Points, in no order, along strands that fork and pass close to each other.
In the rows, 100 means zero.
Points whose rows are less than 72.4 apart are linked; no others are. Some points are linked to none.
Nodam: [113,90,65,61,98,84,103,83,70,108,106,111,105,93,103,119,128,110,68,81,107,86]
nuruk: [94,97,108,74,103,111,46,90,99,72,100,75,93,74,104,93,129,112,99,85,101,86]
sak: [115,75,83,73,104,116,102,103,66,100,118,102,107,103,94,125,123,134,92,93,111,87]
vavud: [132,78,98,107,120,75,75,85,92,114,115,98,112,95,113,103,100,99,97,95,104,55]
Gaguf: [117,107,86,111,96,82,85,50,99,124,102,111,92,91,112,116,137,101,91,118,94,84]
gaf: [120,100,117,109,96,117,103,87,104,118,121,97,82,84,136,117,139,94,91,112,107,104]
boko: [102,88,96,78,91,132,103,123,61,100,106,115,117,101,80,104,128,135,99,101,131,116]
fazav: [89,86,95,115,100,98,102,83,108,64,108,98,111,119,93,100,67,77,104,90,86,110]
dipe: [94,108,98,124,99,119,142,116,124,106,113,133,123,140,83,75,90,103,115,102,87,111]
foviz: [81,134,126,114,105,98,108,104,81,76,78,106,89,73,104,120,113,100,99,91,95,112]
nifu: [110,83,116,107,101,66,89,104,101,65,127,98,92,85,116,92,110,96,93,101,86,123]
rarut: [83,106,115,91,96,114,121,141,101,119,89,113,104,124,92,93,95,118,103,90,93,94]
lagug: [97,84,104,82,123,69,130,104,80,101,116,100,101,112,81,107,91,90,82,90,95,72]
domos: [118,96,116,105,95,78,78,92,119,73,120,111,86,99,105,57,114,78,82,99,87,105]
Linek: [92,94,110,96,79,93,97,118,93,92,89,98,100,84,124,90,74,75,80,120,114,99]
kera: [94,107,107,88,89,103,118,95,92,136,119,127,82,100,87,107,89,118,90,120,107,69]
Voge: [102,103,92,100,96,115,125,105,112,119,100,90,114,134,115,106,57,75,95,68,117,90]
Fazi: [123,121,100,94,106,99,92,128,72,86,58,103,105,98,95,86,69,105,104,114,95,119]
Pir: [93,93,85,114,97,65,70,64,115,129,89,103,109,104,120,115,117,76,94,103,85,59]
zigu: [92,89,72,107,100,102,139,109,118,85,58,119,128,107,91,99,78,93,99,66,110,126]
Sezom: [87,97,90,94,113,100,112,101,122,91,86,101,118,118,97,132,81,108,127,74,95,158]
Fosib: [92,103,94,132,105,80,82,96,112,94,87,99,100,69,89,109,76,75,117,140,87,149]
neda: [86,80,103,81,90,99,74,85,95,76,94,122,79,56,110,90,100,89,76,100,101,91]
Bil: [64,99,108,77,101,94,109,101,85,81,93,115,84,102,75,117,71,97,99,106,73,112]
Deto: [96,72,122,103,114,109,82,116,86,86,82,89,102,79,106,111,90,98,120,106,111,99]
Sivab: [91,103,76,132,101,133,114,74,142,75,70,101,120,102,93,118,88,114,131,89,96,130]
Reb: [96,115,83,92,81,95,102,120,97,86,92,73,110,115,113,74,60,69,88,103,104,89]
pezub: [119,83,89,104,105,62,57,87,114,128,91,99,123,109,123,80,111,71,104,98,97,61]
Pepof: [98,96,116,129,82,101,100,88,111,97,92,93,73,102,85,100,80,113,121,103,92,105]
fekul: [119,90,102,115,85,93,80,84,133,97,104,96,96,117,111,72,102,64,85,84,89,87]
Kun: [85,93,118,84,116,111,67,84,119,76,96,61,90,56,123,88,119,98,119,91,72,102]
dipu: [85,76,106,111,88,115,108,104,100,92,114,102,88,100,110,113,106,94,111,142,76,108]
Besol: [93,89,98,87,94,126,92,102,88,105,118,90,91,87,95,125,110,148,116,109,110,82]
tonon: [119,76,90,112,104,90,73,79,101,91,134,97,103,65,123,107,107,116,107,102,114,73]
lumiz: [122,118,88,100,114,82,146,126,84,100,94,84,81,120,72,66,108,107,93,87,103,73]
tol: [136,108,98,88,98,87,118,106,86,91,88,95,82,99,102,65,111,117,76,92,94,71]
Zage: [88,103,94,135,98,138,120,71,132,89,105,109,115,123,80,117,74,109,133,82,112,107]
val: [72,91,100,98,124,103,116,94,130,101,100,87,102,99,87,119,82,103,148,85,72,145]
muf: [143,112,78,80,103,63,88,90,98,123,116,100,111,98,130,67,117,89,70,117,114,71]
tuz: [91,102,87,127,96,127,123,86,137,119,127,111,112,151,89,109,89,107,119,92,87,91]
Lif: [91,117,115,105,115,119,102,116,114,122,142,133,99,113,104,100,121,139,110,104,91,76]
Mab: [94,100,106,126,88,113,96,75,126,93,90,66,86,110,99,106,76,96,130,72,98,125]
Lisum: [102,97,82,101,86,83,88,89,126,69,105,90,114,116,102,84,61,105,106,77,105,125]
loza: [118,130,56,63,112,116,124,85,65,106,102,107,102,89,86,94,99,105,76,106,116,57]
Sume: [116,113,85,97,110,93,135,115,90,79,72,79,101,126,84,56,88,81,85,74,99,96]
fak: [121,75,106,126,93,94,75,63,122,111,94,90,75,110,93,86,105,78,108,92,83,76]
bul: [60,106,125,102,105,117,98,130,110,116,112,105,110,138,81,95,98,133,122,94,98,113]
nosi: [111,111,84,92,91,75,86,127,97,93,107,66,115,111,111,62,91,71,81,101,118,54]
napub: [105,98,116,109,97,99,111,100,111,122,112,90,93,128,123,121,90,83,100,81,106,107]
zosib: [121,117,42,72,104,108,114,77,61,104,127,108,110,96,98,111,105,109,74,80,110,89]
kod: [75,104,110,117,71,94,100,109,94,102,65,90,86,86,84,106,82,98,111,114,105,124]
Nutet: [90,87,100,127,108,97,106,96,110,83,112,101,103,105,102,115,77,73,122,128,83,140]
gorog: [49,86,107,119,123,95,85,127,124,117,107,115,128,121,70,88,77,131,131,105,100,130]
gevak: [142,105,88,90,101,129,95,80,73,130,125,125,101,115,86,101,139,134,100,107,120,104]
Nibu: [115,88,102,95,96,108,122,123,72,128,82,102,102,102,106,96,114,92,74,104,125,65]
Mor: [114,125,75,97,113,67,111,107,92,113,105,71,108,103,118,81,102,77,77,108,104,55]
torik: [112,106,88,87,89,139,128,123,69,115,96,118,113,94,95,92,124,107,79,107,135,93]
lifi: [94,82,92,109,88,153,103,107,94,99,109,108,94,88,108,100,124,121,119,148,96,118]
furil: [100,79,110,87,110,104,85,81,94,98,125,54,83,83,101,119,113,131,129,115,99,107]
fase: [101,104,116,80,87,71,41,105,109,90,119,86,95,88,97,89,116,93,103,76,118,77]
fiz: [95,92,133,104,122,128,110,87,115,113,121,90,86,84,133,120,128,78,113,114,90,107]
voz: [127,135,74,82,120,85,113,62,73,127,97,118,105,89,96,94,101,92,78,125,116,68]
zafi: [86,90,97,115,95,120,115,100,89,106,126,106,108,101,108,135,127,88,92,137,102,76]
Vin: [91,122,116,111,117,110,122,121,109,106,137,132,121,130,86,62,101,123,100,111,96,85]
lofof: [77,96,94,111,107,101,95,130,106,116,80,115,133,116,56,101,66,119,137,99,104,125]
Zed: [104,101,119,71,92,127,111,125,86,110,93,110,83,131,90,92,114,128,94,115,87,99]
segut: [111,103,81,127,113,99,88,120,109,116,73,97,117,91,73,122,70,80,122,124,89,145]
lov: [73,105,102,108,58,67,89,108,107,91,75,84,91,107,86,79,83,81,91,88,112,114]
tono: [96,118,100,124,76,89,96,87,130,89,98,82,98,106,120,102,62,92,112,80,115,135]
Papup: [82,82,124,102,126,110,91,75,114,92,113,64,89,65,123,110,114,77,121,90,82,87]
vod: [87,92,119,118,108,105,100,105,116,110,95,91,87,91,86,106,91,129,148,110,89,124]
ziro: [116,119,133,99,90,102,111,107,95,120,105,100,78,113,123,113,111,99,83,97,110,113]
Rit: [69,100,103,87,103,100,110,128,83,93,92,131,106,87,87,119,94,106,96,131,93,121]
Vivir: [124,86,107,119,111,102,84,53,112,117,105,97,77,95,100,106,128,101,108,121,78,79]
kig: [97,91,64,124,88,80,102,105,129,90,57,104,124,96,93,100,93,93,96,72,98,146]
dolu: [111,118,96,96,105,109,132,125,94,112,109,92,105,119,115,87,60,80,96,107,104,70]
remoz: [89,105,102,94,97,102,92,85,76,72,86,110,92,50,105,117,114,101,86,85,122,104]
Novo: [105,111,107,75,87,92,98,104,80,74,83,93,89,96,106,82,117,108,65,96,92,99]
lon: [90,104,103,81,86,66,62,84,90,103,97,93,100,87,97,92,118,94,71,80,120,52]
tokan: [82,106,109,99,112,95,126,132,107,100,83,117,117,119,93,111,83,94,109,69,102,129]
Far: [102,93,92,99,86,104,117,111,112,88,48,97,105,120,94,71,84,73,84,58,106,108]
nad: [89,123,111,96,107,93,90,99,109,74,70,98,86,90,105,108,97,102,109,79,64,132]
Sozi: [92,107,116,110,115,110,116,101,98,101,144,123,109,106,107,127,125,108,107,117,87,80]
mise: [116,113,81,108,131,97,73,125,108,122,74,82,100,62,80,133,76,93,114,119,70,129]
keriz: [133,106,98,77,85,64,69,86,106,103,126,111,93,96,109,66,127,95,69,106,104,88]
davel: [85,114,118,71,95,93,70,94,97,66,89,89,77,102,103,90,103,103,92,100,65,116]
dugo: [113,93,110,93,104,76,112,114,79,71,123,106,104,96,103,108,115,117,93,118,99,126]
bizom: [132,106,90,116,91,117,101,81,79,98,98,109,102,76,113,99,123,105,84,93,122,72]
dele: [97,77,113,92,80,113,96,109,78,111,71,96,92,81,113,93,96,80,71,102,122,81]
karer: [69,99,128,81,109,122,104,116,95,118,108,121,102,92,97,116,122,112,102,122,118,128]
zam: [89,118,126,81,86,103,109,108,84,114,103,102,76,94,95,132,126,115,86,103,118,117]

A fork is a point with three links, a tip a point with one. Leave the first point through the second and follow the links. Name the first fork or tip that comes.
neda; remoz: zigu
tonon; vavud: domos
Sivab; Zage: dipu

A fork is a point with three links. Follow the links from the first point to the second and name the forks in between, in order.
Lisum; kig: Pepof > tokan > zigu
foviz; tono: zigu > tokan > Pepof
Papup; Mor: ziro > Reb
remoz; tuz: zigu > tokan > Pepof > Nutet > dipu
fak; Nodam: domos > Reb > sak
Sivab; davel: dipu > Nutet > Pepof > tokan > zigu
bul; zafi: rarut > tokan > Pepof > Nutet > dipu
sak; keriz: Reb

Name the points in between on the shortest way along the links from the first point to the second, in order.
fak; fiz: fekul > domos > keriz > muf > Mor > nosi > Reb > dolu > Voge > napub > ziro > gaf
boko; Kun: torik > Nibu > dele > Linek > Reb > dolu > Voge > napub > ziro > gaf > fiz > Papup
dipu; tol: Nutet > fazav > Lisum > tono > Mab > Pepof > vod > val > Sezom > tokan > zigu > Far > Sume > lumiz
lofof; nad: gorog > bul > rarut > tokan > zigu > Far > Sume > lumiz > tol > Novo > davel
